A landscape with many valleys, sampled at points; each row gives a point and its height.
From any point a ball rolls to the lowest of the 4 points nearest to it. It stops when none of these is lower. Distance is the straight distance between rows; heights are no part of it.
<1150> height 19.6: [143 158 193 111 127 146 129 141 145 119 120 146  73 118 167 139 124 161
 117 144 122 128  62 110 102  89 147  92 162 183 177  68  77 164 135 134
 140 101]
<1097> height 47.6: [125 141 126 183  78  91  98 102  49 100  76 113 103  52  62  75 187 107
 122 151 113 120 159 146 125 128 141 162  98  73  76 107 191  80  97 130
 113 189]
<316> height 12.7: [162  91 144  94 181 129 173 129 177 155 192  77 127 211 158 123  79 143
 106 109 121  80 140 101 130 123  79 145 134 144 111 178 104 150 127 171
  84  90]
<345> height 27.2: [157 162 104 103 173 122  86 183 147 124  81 136  14 109 132  90 188 140
 117 168 130 175  53 134 114  79 169 148 146 152 119 151 149 101 145  72
 166 143]
<537> height 52.1: [ 93 108 104 121  71 133 169  93  86 107 154 136 214 129 109 151  83 127
 132 144 115 117 160 122 155 183 169  73 139 136 154 130 105 152 137 139
 121 138]
<326> height 58.0: [103  96  98 141  87 158 182  71  97  96 166 134 227 156 110 132  57 154
 140 175 113 132 169 100 142 193 139 113 103 124 173 168 113 150 153 135
 109 118]
<719> height 47.0: [133 117  97 126  89 126 130 168 133 120 108 148 149 125 122 111 180  74
 124  92 128 151 193 137 128 162 153  87 113  98 134 107 115 115  88  96
 150 133]
<929> height 43.9: [139 131 141 111  91 144 149 148 140 146 157 159 154 137 146 154 132 138
 114 121 137 141 100 139 124 120 141  96 162 125 148  93  90 148 129 127
 129 131]
<1450> height 28.4: [139 151  99 158 141 113  71 143  97 137  75 136  83  80 107 113 159 112
 115 147  97 154  93 179 117  81 113 173 106  96  85 131 223  61 119 102
 142 145]
<734> height 58.4: [145 132 170 112 146 143 178 160 176 170 129 137  70 169 188 141 131 134
 145 119 120 112  72 130 123 110  97 106 164 178 142  79 113 160 118 149
 126  93]
<1365> height 61.0: [183 117 133 111 147 105 160 158 158 120 102 150 123 150 162 152 153  80
 143  85 132 118 119 135 118 102 124  94 142 128 121 107 100 122  93 120
 171 112]
<86> height 24.4: [107 120 123 173 145 125 158 119  99 154 165 132 197 133 169 155 119 113
 153 125 113 132 155 116 127 136 118 146 123  94  99 150 139 124 115 146
 125 138]
<517> height 33.6: [125 148 114 133 167 119 131 123 123 160 112 139 123 109 132 125 149  96
 121  94  90 133 141 159 143  99 101 151  92  77  95 128 152  97 107  97
 159 176]
<1438> height 53.2: [ 87 154 143 150  76 150 100  86  88 107 110 131 151  71  85 123 149 136
 151 148 122 151 160 118 146 181 153 134 108  84 118 123 120  80 120 138
 130 153]
<1402> height 44.6: [109 139 111 162 125 122 119 118 103 130 122 158 184 122 115 116 168  57
 111 105 111 132 163 151 143 147 113 134 102  72 103 134 141 101  90 117
 147 139]
<327> height 31.3: [104  88  89 138 124 112 156 111 135 137 154 132 200 124 122 140  98 140
 114 118 100 124 172 141 131 158 115 130 110 100 127 164 125 154 107 117
 113 154]
<190> height 27.0: [124 150 150 147 158 127 108 123 107 161  99 141 112 112 141 119 166 122
 126 151 124 137  94 151 127 106 118 128 152 122 109 110 129 107 130  98
 150 148]
<1593> height 29.9: [121 133 163 128 195 152 138 115 149 193 160  75 109 156 151 161  61 171
 119 139 120 102  99 110 117 105  95 161 129 130 123 111 116 143 162 166
  70 102]
<403> height 25.0: [164  66 120  71 168 157 163 134 202 164 189  91 107 222 176 114  95 138
 117  78 134 133 134 126 141 135  69 143 128 123 106 168 121 139 122 197
  86  73]
<179> height 27.7: [142 168 124 124 140  94  77 138 134 150  60 123  63  93 116  92 154 114
 119 140 129 152 102 160 128  84 138 203  99 137 106 150 192  93 153 110
 159 163]
<763> height 45.8: [104 160 163 134  93 155  99 103 113  89 137 135 124 109  94 128 143 161
 174 169 155 165 129  98 101 139 158  93 141 141 153  91  81 119 142 127
 125 129]
<658> height 67.6: [ 86 151 159 138 101 142 106  71 116 115 174 123 171 114 105 153  77 167
 148 161  97 136 158  75 120 116 156 152 110 128 121 145 108 114 166 157
  94 156]
<969> height 38.9: [162 140 108 156 114 118 124 173 124  98  53 173 102 127 111 110 171  54
 133  82 129 133 152 144 126 124 173  99 127 134 106  99 132  87 103  88
 167 146]
<1511> height 40.1: [121 152 170 134 108 136 119 122 135 122 148 172 124 132 133 150 125 135
 117 133 143 142 104 114 102 124 133  89 160 147 123 103  85 148 125 119
 133 103]
<959> height 36.3: [123  85 115  96 128 122 155 129 155 109 167 137 179 156 148 125  97 120
 125  84 114 103 134 134 141 149 127 110 144 129 144 135 111 167 102 143
 103 108]
<1598> height 35.1: [122 100  87 115 103 126 179  83 153 125 173 115 219 142 126 131  82 136
 119 121 120 103 146 123 145 173 115 104 126 131 133 156 111 154 129 158
  90 127]
<854> height 38.4: [152 149 105 167 138 114  98 151  66 117  77 167 124  96 107 106 161  74
 128  93 124 116 170 154 140  99 138 121 112  93  89 118 165  87  81  84
 158 147]
<848> height 51.3: [106 134 115 178  96 136  93 133 105 140 118 164 175  86 110 109 154  86
 132 103 145 164 153 138 133 144 149 110 115 102  97 121 136 115  82 114
 154 123]
<845> height 47.1: [138 130 124 105 129 136 160 141 155 135 162 163 148 144 143 156 152 100
 113  98 143 121 142 139 112 101 134  99 153 135 116 100 100 140  89 116
 137 114]
<639> height 37.9: [127  74  77  98 124 108 177 125 125 124 183 133 199 160 147 120  99 141
 106 116 128 100 166 136 119 181 136 120 112 103 130 193 132 160 129 138
  95 140]
<597> height 59.9: [112 146 116 116  14 153 169 115 106  79 149 124 177 113 102 156  86 141
 164 164 149 154 171 100 150 216 152  73 118 159 202 107  62 163 162 163
  98  95]
<726> height 40.0: [193 146 102 103 158 118 123 177 167 119  54 141  42 124 149 112 172 122
 129 139 149 159  52 134 140  85 168 160 166 188 132 127 160 105 108  53
 185 134]
<1217> height 39.3: [155  76  81  87 107 102 183 142 120 106 211 133 185 144 121 137  88 110
 114 114 136 101 157 116 135 174 127  71 158 158 153 147  77 162  93 155
 100  99]
<868> height 41.1: [151 122 126 141 198 110 105 146 158 191 119  94 129 166 152 143 168  99
 121 104 115 116 138 136 153 106  93 141 101 102 119 151 167 113  94 104
 133 154]
<1408> height 48.9: [115 127 118 172  83 145  77 152 100  96  66 152  96  99  69  63 201 122
 138 124 136 179 153 175 112 167 148 111 120 118  98  72 145 104 109 141
 131 117]
<1007> height 48.2: [139 129  74  99  57 119 159 116 106  91 169 135 184 117 113 170  85 131
 100 136 171 128 168 140 144 239 154  76 119 133 206 119  94 200 155 147
 114  91]
<990> height 33.2: [152 139 121 143 158  90 100 139  84 174  61 116  65  99 105 121 173  75
 104  93 118 131 112 151 161 106 125 185  98  88 100 121 193  81 115  92
 159 168]
<291> height 38.3: [115 133 103 147 120 128  70 142 102  83  60 164  78  42  72  60 183 132
 114 174 149 119 104 155 103 101 150 157 137 147  87 136 183  91 148 135
 150 154]
<879> height 57.4: [110 140 156 151 108 145 158 120 138 133 191 134 180 153 149 174  40 165
 151 152 137 123 153  52 144 134 114 118 121 175 161 125  91 138 172 153
  96 117]
<1143> height 30.9: [101 139 155 134 144 131 148 114 146 132 165 116 142 147 137 164  98 140
 154 145 113  96 127 106 128 124 130 119 144 141 114  98 115 171 143 151
 125 114]
<1282> height 23.1: [ 88 121 130 142 142 131 142  87 129 157 161 115 173 123 117 151  94 113
 118 139 127  96 153 136 133 151  99 165 119 118 110 144 146 118 115 134
 116 156]
<1395> height 44.1: [107 154 139 154 108 118  81 169  87  70  69 154 102  74 102  81 196 116
 137 116 145 176 145 161 116 111 167  99 140 144 111  92 147  85 100 115
 132 153]
<1177> height 50.4: [155 119 114 112 209  85 123 151 178 191  93  75  84 148 141 168 141 150
 127 127 119 133  93 159 158 114  92 165 107 102 144 130 154  86 148 121
 125 122]
<267> height 66.2: [104 130 113 132  64 113 161  68  99  90 128 116 221 122  96 152  29 168
 149 191 103 151 190  81 133 225 133 107 113 124 164 181 130 120 168 154
 112 127]
<1373> height 42.8: [146 133 106 160 146 133 108 169 113 117  60 168  73 122 118 125 186  78
 124 102 120 147 134 136 134  89 141 138 124 109 109 120 137  89  95 105
 158 156]
<966> height 52.3: [154 128 181 102 148 118 159 154 178 174 154 112 116 182 186 141  84 159
 139 103 128 106  87 115 132  98  79 141 119 149 137 118 106 155 125 160
 120  81]
<1260> height 50.1: [175 155 117 121 187 121 141 188 149 155  49 150  78 146 139 119 172 105
 132 120 114 143 117 153 142  78 147 131 120 145 125 115 150  82 141  75
 177 130]
<334> height 50.8: [105 114 134 111  65 139 133 111 105  89 173 142 200 111 115 155  83 143
 127 138 134 142 153 106 135 171 138  89 129 116 146 120  80 157 143 140
 121 132]
<106> height 34.5: [127  86  87 107 117 122 175 117 127  98 205 116 184 145 107 142  63 136
 131 130 127  77 141 105 128 166 107 117 139 157 135 150 120 169 144 175
  91 104]
<606> height 52.2: [102 116 124 131 111 134 163  95 118 111 155 144 196 141 108 184  33 146
 143 152 123  94 160  70 121 161 152 139 114 153 159 164 110 152 136 149
  94 123]
<332> height 73.3: [156 118 142 112 147 123 138 163 160 144 108 156  98 151 173 141 131 100
 141 122 131 143 119 110 123  96 118 103 142 166 121 104 110 112  93  99
 139  89]
<58> height 39.2: [153 151 131 144 142 108  97 173 139 128  62 154  81 112 136  97 183 102
 130 121 151 147  90 118 104  83 149 146 133 167 119 126 143  88 112  79
 178 143]
<1112> height 26.8: [ 74 153 150 154 132 117  73 106 103 141 115  93 104  75  88 138 146 168
 123 164 113 111  97 138 109 110 135 176 108  98  93 164 159  73 137 142
  98 167]
<166> height 39.1: [146 110 136 103  50 174 164 117 133  97 196 124 156 136 134 183  86 151
 135 149 145  88 155  94 112 175 123  78 145 167 168 124  76 176 121 147
 104  99]
<98> height 35.3: [119 124 125 169 117 134 147 100  83 129 157 144 191 122 112 136 118 104
 118 122 131 129 176 129 131 163 129 154 112  57 112 128 144 117 118 135
 132 160]
<506> height 38.6: [ 93 158 153 161 122 141 111  96 111 103 123 142 154  95 110 113 157 130
 151 159 138 118 142 126 106 131 146 122 120 127 133 100 116 107 108 130
 129 159]
<1393> height 38.2: [162 134 115 104 192 102 117 158 116 184  38 101  55 128 153 140 160 130
 128 133 139 131 105 163 169  81 100 170 107 109 134 140 189  93 152  77
 134 148]
<441> height 54.4: [115  83  77 154 123 143 145 117 139 139 148 149 197 105 123 110 143  77
 119  74 121 107 195 134 137 179 131 102 103  79 140 168 140 142  96 106
 138 158]
<1090> height 48.6: [118 104  88 133 112 138 150 119 112 128 157 151 184 119 132 111 128  89
 108 101 128 126 196 150 120 155 154  90 135  77 121 118 133 124  91 131
 108 122]
<1164> height 47.4: [116 144 124 124  72 148 126 133  97 101 114 165 162 118 108 135 162 108
 124 110 166 162 156 132 105 138 145  89 147 118 146  61 110 136  77 132
 111 123]
<25> height 72.0: [199 135 131 114 175 104 134 187 165 167  74 109  52 184 165 115 166  99
 153 101 116 146 113 130 167 113 120 145 115 162 145 115 145 123 137  57
 175 112]
<1444> height 32.0: [111 177 158 141 138 146 102 110 106 152 108 129 126 115 111 124 127 169
 139 123 140 141 134 129 128 127 133 143 126 114  96  98 109 116 137 138
 129 162]
<1396> height 46.9: [128 131  75 130  70 162 141 151  84  99 160 161 188 114 114 137 138 114
 115  98 149 172 186 162 137 210 135  57 131 117 172 104 106 189 126 119
 117 106]
<951> height 20.8: [142 145 126  91 174 107  80 139 147 148  91 107  66 117 170 130 121 161
 134 175 131 162  84 125 113  78 136 178 143 151 143 117 143 114 151  92
 154 136]
<821> height 18.4: [110 164 172 134 164 120  83 111 132 140 131 135  75 108 171 152 113 169
 115 153 142 138  83 121 109  56 132 157 138 147 118 115 121 104 148 125
 134 145]
<360> height 52.9: [127 146 120 160 101 150 107 138  99  96  82 159 114  95  77  83 209  89
 141  86 131 191 150 164 105 175 160  79 118 108 104 121 140 119 117 111
 133 136]
<1404> height 48.4: [197  65  94  67  95 151 202 144 155 119 230 121 139 156 144 135 105 110
 109 102 114  57 118 131 133 134  97 109 149 167 169 151  87 213  88 187
  98  96]
<909> height 58.1: [121 149 145 163 114 138  68 124  71 112  83 153 145  84  99  95 176 117
 119 131 134 139 135 172 128 135 145 156 110  94  76 114 132 112 111 146
 162 152]
<553> height 42.4: [130 155 115 167  77 131  97 173  95 104  67 163  61 100  91  68 174  84
 129 114 122 152 149 133 107 109 168 124 140 126  92 102 150 105  91 102
 175 138]
<149> height 61.7: [ 98 149 156 174  98 123 102  90  71  60  72 122  94  62  25  57 201 132
 136 161 113 120 124 155  95 142 145 185  91 107  87 114 168 105 118 126
 116 130]
<251> height 56.2: [ 89 144 115 156  55 155  99  85  95  71 104 137 147  86  73  86 169 138
 169 141 155 164 155 138 130 185 161 105  87 120 115 126 111 117 130 132
 112 127]
<343> height 48.7: [149 113 107 125 159 112 162 142 167 130 149 146 137 168 155 152 116  90
 122  95 126 129 128 111 120 109  89 131 145 132 122 115 130 149 111 142
 128 108]
<1364> height 45.5: [ 91 124 135 120  68 135 161  96  99 115 180 142 189 137 123 171  62 136
 147 166 155 138 161  85 114 144 136  82 136 134 172 126  79 172 130 164
 106 132]
<1235> height 29.8: [ 97 140 140 157 108 108  75  93 103  92 103 122  85  93  95  92 174 127
 100 165 121 125  97 154 125 103 134 149 116 108 105 122 171  70 126 111
 152 160]
<268> height 30.1: [125  89 113 119 105 139 170 123 154 132 180 134 189 154 128 162  97 120
 113 127 131 106 157 110 130 155 153  90 141 140 136 117 103 182 113 148
 103 101]
<1045> height 42.7: [ 90 140 132 141 105 150  80 113  90  92  92 150 108  91  75  75 179 116
 143 152 158 160 148 142 114 137 160 103 138 135 103  97 121 113 134 135
 123 130]
<936> height 39.0: [118 111 106 125 130 123 146 127 128 109 138 157 175 134 108 151 138  99
 115 114 144 136 132 136 115 139 143  92 124 114 144 128 129 141  88 136
 142 127]
<215> height 38.1: [114 136 151 117 154 118 152 133 157 160 146 141 143 149 154 161 130 134
 135 124 132 118  91 132 120 103  97 119 148 153 148 110 122 155 126 108
 140 122]
<1443> height 42.2: [148 108 103 115 198 130 158 117 166 158 185 109 143 183 150 116 126 115
 119 112 116 111 127 128 131 123  57 176 135  86 106 175 139 120 111 142
 102 122]
<1446> height 35.4: [126 156 181 146 151 131 134 114 136 162 175  90 121 146 146 190  73 174
 158 164 113  95  86  78 123  98 105 145 145 159 127 108 107 137 165 183
 114 115]
<697> height 42.3: [169 150 111 158 167 123 111 176 120 146  79 144  92 121 131 114 162  68
 126 108  94 135 143 146 135  86 122 135 109 102  90 134 167  89 101  80
 165 129]
<1014> height 30.5: [113 153 132 136 137 117  58 109 143  94  63  94  58  73 130  86 166 123
 126 144 138 147  85 151 109  67 145 181 142 148 114 143 174  88 138 113
 161 153]
<1270> height 32.7: [131 134 128 172 128  96  98 143  79 119  71 144  91 108  94  82 167  95
 134 128 123 133 142 150 126  87 115 158  96 111  90 130 181  75 108 114
 163 154]
<51> height 25.2: [155 142 109 106 161 108  34 120 104 127  53  75  48  65 120 102 165 170
  95 170 138 149  72 141 153  94 134 204 125 135 129 184 203  88 186  80
 153 135]
<569> height 45.9: [194  83 151  66 118 175 166 134 188 102 181 116 117 174 162  94  91 131
  99 103 107  82 110 119 157 128  73 111 155 163 156 152  90 191 131 189
 105  85]
<535> height 23.2: [106 158 151 141 158 106  39 107 111 133  82  86  40  83 140 117 130 180
 113 167 128 131  81 135 124  89 136 190 122 114 125 153 177  69 170 101
 142 157]
<796> height 47.8: [100 124 131 115  65 167 140 124  89  99 173 125 164 132 119 152 144 125
 128 124 163 155 153 129 119 184 165  68 123 105 161 121  95 174 129 131
 131 128]
<604> height 50.9: [134  38  61 100 128 108 210 104 115 104 210 117 153 152 125  93  45 154
  89 120 135  87 156 132 129 185 138 125 126 154 139 196 102 180 133 163
  73 131]
<538> height 48.0: [129 103  87  96  70 135 182 114  86 118 136 123 217 121  98 145 132 112
 112 107 151 120 175 152 123 194 151  74 107 119 157 112 112 175 123 132
 144 118]
<42> height 35.8: [ 90 152 192 141 106 144 127 124 130 145 167 130 134 130 146 152 106 153
 146 143 144 116 129  96 110 100 137 113 157 165 154  89  76 130 146 142
 117 119]
<115> height 41.4: [132  52  77 105  73 110 196 109 105  93 162 105 176 136 120 144  83 139
 111 131 137  94 166 132 124 217 147  89 123 152 193 122 104 192 142 162
  98 115]
<1595> height 37.4: [132  85 124  92 114 144 173 132 144 123 187 155 188 168 138 134 132  83
 122  93 101 124 159 124 122 151 125 108 140 142 150 133  98 199  93 129
 122  98]
<1311> height 23.0: [104 101 147 117 183 120 127 118 159 167 145 107 124 161 145 167  90 141
 118 105 112 103 117 123 136 124  66 159 112 126 111 156 144 139 140 147
  85 140]
<783> height 39.8: [106  85  64 117 120 112 179 106  94 114 159 130 210 108 103 121  81 123
  96 128 119 126 163 142 155 205 160 106  97  99 155 166 130 143 132 146
 100 139]
<512> height 24.2: [135 158 100  85 157 105  51 144 125 118  63 117  21  99 117  64 179 151
 113 170 139 171  59 123 152  95 151 168 131 146 121 188 191  98 157  67
 178 142]
<921> height 30.2: [114 101 123 115 128 144 140 118 172 146 173 115 171 151 140 130  95 127
 131 112 124  76 136 104 123 116 117 122 126 137 130 149 116 161 125 153
  89 117]
<1252> height 63.4: [ 70 174 170 167 125 150 114  69 123 126 129 125 175  86 114 151 104 125
 161 146 118 119 152 110 123 159 138 135 117  91 102 157 120  76 120 141
 108 157]
<1479> height 32.9: [128 113 139 112 203 124 130 136 171 170 136 104 111 177 154 126 129 149
 103 106 130 134 123 119 128 106  72 165 117  96 135 140 145 132 128 128
 125 117]
<1192> height 30.4: [115 110 130  89 100 147 188 124 127 121 187 120 178 158 143 166  49 157
 152 126 114  92 143 110 133 144 112 128 135 172 141 145 100 179 152 166
 105  88]
<685> height 29.3: [102 168 166 131 154 124  87 107 123 174 130  83  93 117 135 174  83 200
 141 154 115 120 108  87 131 103 101 163 118 121 106 120 130 123 168 132
 126 155]
<953> height 39.9: [125 146 161 139  95 165 141 127 146 103 179 137 130 150 137 153  86 183
 140 147 133 127 127  86 130 118 127  88 158 175 171  79  64 166 125 141
 125 104]
<404> height 38.0: [112 135 108 126 133 155  62 141 145  69  52 157  55 102  92  40 166 125
 122 142 132 115  78 136 135  94 146 160 159 183  96 176 190  87 153  92
 188 150]
<1547> height 47.3: [153 158 109 145 172  94 114 157 126 155  56 135  78 127 128 121 166  90
 150 116 103 139  99 147 114  80 146 124 139 101 111 122 167  89 124  68
 183 145]
<515> height 13.2: [118 130 119 149 179  97 136 122 141 164 162 102 169 140 142 129 127 132
 128 100 110 116 130 127 141 126  96 170 111  79  88 153 142 138 133 145
 106 172]
<715> height 43.6: [166 139 102 127 157 103 148 178 134 128  64 150  60 112 163 119 167 109
 129  99 137 161 112 134 118  96 148 135 135 150 119 112 145  87 134  70
 189 112]
<44> height 43.5: [148 108 123 135 192  89 112 167 166 174  86 115  98 171 148 152 157 137
 146 118  88 126 109 148 153  84 101 157 104 105 136 133 171  95 135  68
 140 128]
<1540> height 33.0: [ 93 129 134 146 124 144 120 106 126 116 139 145 189 125 116 149 141 123
 134 129 135 129 149 128 114 157 136 107 139 103 104 115 127 127 102 147
 139 139]
<1503> height 44.0: [127 116 108 131  70 142 132 128 105 106 129 149 188 140 107 136 148  86
 115 109 145 144 167 150 148 177 162  94 128 111 141 118 117 143 120 120
 133 108]
<667> height 58.3: [185 136  86  94 201 107 123 158 130 185  36  99  50 137 166 135 168 111
 123 105 148 120  86 142 137  95 119 164 120 124 149 163 139  98 153  41
 174 109]
<918> height 32.8: [128 122 148 159 172 120 101 148 133 162 122 100 112 122 166 139 145 100
 128 100 106 100 120 155 154  91 106 161 110  87 107 118 155 111 127 130
 128 158]
<541> height 36.5: [109 148 127 150 123 135  87 144 114 110  78 139  95  93 106 107 142 144
 154 151 158 148 121 140 110 113 155 121 137 151 111 101 108  92 134 131
 150 156]
<852> height 46.8: [183 105 165  69 158 147 195 148 176 138 167 122  99 195 199 124 113 134
 108  93 120 101 121 123 150 108  88 146 149 158 150 146 128 161 130 184
 106  59]
<654> height 22.6: [101 155 157 152 151 125  76 123 116 150 133 114 113 100 150 118 142 136
 137 156 146 143  84 118 100  93 111 157 129 114 112 132 152  95 138 125
 121 180]
<491> height 25.6: [179 145 117 145 161 107 135 178 118 141  70 162  85 145 155 124 171  56
 144  93 116 141 141 150 123  99 159 107 137 149 111  99 124 116 105  89
 195 114]
<108> height 24.5: [124 102 142 117 148 138 160 108 160 141 180  91 160 161 140 148  47 156
 142 102 117  75 137  62 145 121  98 151 141 144 132 176 125 176 159 172
  89  98]
<1326> height 36.4: [142  82 118  97 134 143 180 124 155 133 188 128 157 168 156 128 105 115
 103 100 116 106 117 147 130 121 117 135 145 143 130 140 111 187 105 160
 113  97]
<489> height 37.2: [127 134 180 106 125 169 144 144 166 148 192 108  91 149 156 171  75 154
 144 148 108  81  82  89 128 113 103 133 151 185 162 101 101 173 159 167
  98  65]
<446> height 46.1: [132 142 115 176 117 115 108 115  96 115 113 140 154  98  76 115 156  70
 113  97 100 152 159 140 161 133 122 129  81  97  84 121 171  95  93 128
 134 162]
<1495> height 35.7: [137 153 172 128 156 133 126 106 151 157 133  98 115 150 146 154  86 138
 134 143 138 122 102 108 105  96  95 127 158 142 118  90 116 138 139 151
 131 115]
<375> height 33.8: [125 135 117 119 140 121  79 174 124  95  88 156  69  82 118  79 159 138
 132 147 146 150  91 136 116  78 158 161 156 154 122 126 165  98 125 111
 155 150]
<1543> height 21.7: [133 139 140 145 141 111 105 110 139 157 165 110 148 135 148 163 139 154
 142 127 130 123 108 109 138 109 113 143 127 104 100 134 120 125 162 132
  90 150]
<1145> height 40.2: [131 141 126 153  96 115 104 160 149  84  67 166  95 134  92  82 189 113
 143 121 148 164 114 145 124  89 142 113 147 154 109 107 124  89 131 117
 156 149]
<1171> height 20.2: [142 166 139 100 164 127  70 133 140 132  56 102  33 105 128  99 135 141
 122 187 141 158  68 126 107  91 135 166 128 141 125 151 168  93 181  90
 167 160]
<100> height 35.6: [169 101 166  92 190 148 139 150 204 201 161  88  87 182 159 136 103 172
 111 104 113 125 109 113 134 110  34 160 109 105 123 160 126 136 151 162
  78  92]
<950> height 48.1: [141 123 119 141 142 123 133 148 130 146 130 148 149 139 136 134 151  95
 113  85 100 122 165 146 126 116 144  97 119  97 115  98 113 132  94 126
 173 125]
<322> height 24.8: [ 98 127 157 127 201 125  80 132 158 182 110  83  87 122 159 130 108 174
 133 156 126 127  95 114 115  85  93 175 137 122 123 122 131 106 162 128
 122 118]
<1426> height 53.5: [104 146 149 156  63 164 110 123 103  66  95 129 134  93  81 102 195 148
 165 122 168 172 142 129 106 190 158  98 125 107 154  99  85 137 132 168
 103 131]
<513> height 24.7: [111  97 145 119  92 132 153 127 136 128 203 149 154 153 132 171  83 134
 109 120 120  97 143 114 126 125 116  97 153 136 127 104  96 169 128 139
 128 109]
<657> height 59.5: [ 79 149 130 136  57 139 120  62  98 105 133 110 198 111  81 149 101 160
 156 153 105 163 168 100 163 184 167 119 106  99 158 154 114 109 144 128
 109 120]
<104> height 29.6: [169  58 104 106 152 116 201 131 163 110 220  89 126 214 137  86  42 159
 110  97 131  90 117 103 112 158  91 137 146 138 107 222 103 146 125 179
  68  97]
<1052> height 25.3: [132 155 132 131 145  90  79 129 108 131  93  87  48 100 121  93 154 138
  98 167 121 125 101 151 147  94 129 178 119 102 115 133 215  75 133 112
 137 168]
<1033> height 52.8: [149  97 162  74 151 134 162 145 192 161 134 116  97 190 189 155 127 117
 125  98 111 100 104 152 152 100  96 133 140 142 139 109 102 156 113 162
 132  78]
<241> height 33.7: [ 97 146 134 150 155 141  72 137 138  91  93 126  56  94 120  83 162 154
 130 167 156 150  65 145  99  76 142 146 167 164 118 121 121 100 159 114
 149 135]
<386> height 54.3: [116 155 137 142  50 147 137  89  99  68 126 127 181 114 113 121 151 139
 153 125 158 190 171 125 129 208 157  75 127 138 158 104  88 164 138 122
 110 130]
<1071> height 11.4: [142 169 167 122 167 113  89 140 149 136 113 144  80 123 139 122 124 164
 132 160 142 133  58 118 106  96 141 125 157 169 173 101  82 133 144 122
 144 153]
<114> height 29.7: [135 150 139 126 180  97  72 146 131 184  69 100  66 117 156 147 169 155
 102 151  96 138 107 139 163  96 102 184 113 103 116 152 196  86 162  88
 123 149]
<1089> height 51.6: [171 120 147  89 182  94 150 178 179 179  80 134  68 143 178 144 147 142
 159 120 122 137  94 141 120  66 110 160 125 141 119 107 126 121 127  87
 156  91]
<800> height 58.2: [103 118 116 119  74 163 153  96  92 101 127 119 205 130 116 150  60 152
 138 155 133 137 150 112 125 201 168  72 107 154 160 147 109 145 158 128
 123 138]
<839> height 36.1: [136 160 128 160 108  90  64 109  83  90  77 133  83  76  68  57 180 103
  98 156 138 134 100 162 127  99 142 175 123 105  70 154 209  73 120 125
 147 182]
<518> height 47.5: [123  35  46 111 119  91 206 103 121  79 188 114 181 171 104 102  46 137
  91 129 142  77 161 137 119 202 136 100 130 163 172 160 114 147 141 134
  72 130]
<76> height 26.9: [112 152 139 154 164 103 119  94 121 163 126 120 123 101 152 122 133 114
 127 127 102 114 112 139 127 116 125 152 112  80 100 125 163 116 107  91
 121 163]
<924> height 31.1: [137 127 144 124 185 123 131 128 162 178 104  87 117 147 163 170 126 139
 119 145 121 111  91 123 112  75 100 139 147 136 135 141 131 134 151 124
 108 112]
<1290> height 35.2: [156  86  98  89  79 156 187 139 138 110 202 130 172 140 108 172  89 126
 132 123 141  86 151 137 122 176 126  59 133 154 170 108 104 190 117 165
  94  86]
<825> height 48.3: [ 80 139 120 150  83 128 121  62  81 107 144 123 193 125  99 116 114 142
 130 163 123 143 169 121 138 173 144 145  91  81 128 156 118 122 135 119
 116 148]
<1587> height 30.3: [125 104 175 122 148 168 144 102 162 142 194  97 125 177 146 164  57 168
 147 124 119  74 128  99 146 116  87 150 139 175 134 133  89 185 156 179
  95  90]
<1138> height 50.7: [ 98 140 137 121  64 154 146 137 102 107 178 131 161 114 116 138 140 155
 141 115 153 154 149 112 118 175 161  62 140 140 148  89  74 167 126 120
 128  97]
<1490> height 57.3: [ 93 165 145 151  62 158 119  91 103  94 134 126 171  93 116 123 131 156
 157 151 133 164 162 103 123 179 138 109 105 104 143 116 105 118 143 145
 116 139]
<1448> height 46.2: [126 126 142 133 123 112 130 169 128 124 124 158 112 117 144 137 166  80
 121  96 136 147 120 118  96 113 127  88 137 114 133  93 109 154 108 124
 131 117]
<1354> height 11.1: [139 154 167 101 180 112 113 140 179 185 100 113  73 157 155 150 112 164
 124 150 143 112  74 111 131  61 122 129 124 138 146  95 116 134 136 102
 150  95]
<87> height 42.6: [164  99 162  84 123 144 171 113 164 133 215 134 117 192 163 140  95 129
 126  90  98  83 106 127 146 117  90 116 154 161 157 134  99 171 123 203
 102  62]

Call two points neighbours if one is among the 4 nearest of the other. Go from one point of each pair to the other, from neighbour to neighbour, staying as low as possible. Name the highest point that can't be avoided.
<491>, <316> => <969>
<316>, <513> => <921>
<1354>, <1171> => <951>

For each start below, name the point where the ball stops.
<506> => <1354>
<854> => <1171>
<909> => <1171>
<517> => <1354>
<1007> => <513>
<1097> => <1171>
<667> => <1171>
<657> => <515>

For each start below, name every point that the ball comes to, in order.
<291> => <1235>, <1052>, <535>, <1171>
<149> => <1235>, <1052>, <535>, <1171>
<1112> => <654>, <821>, <1071>, <1354>
<1438> => <506>, <1444>, <654>, <821>, <1071>, <1354>
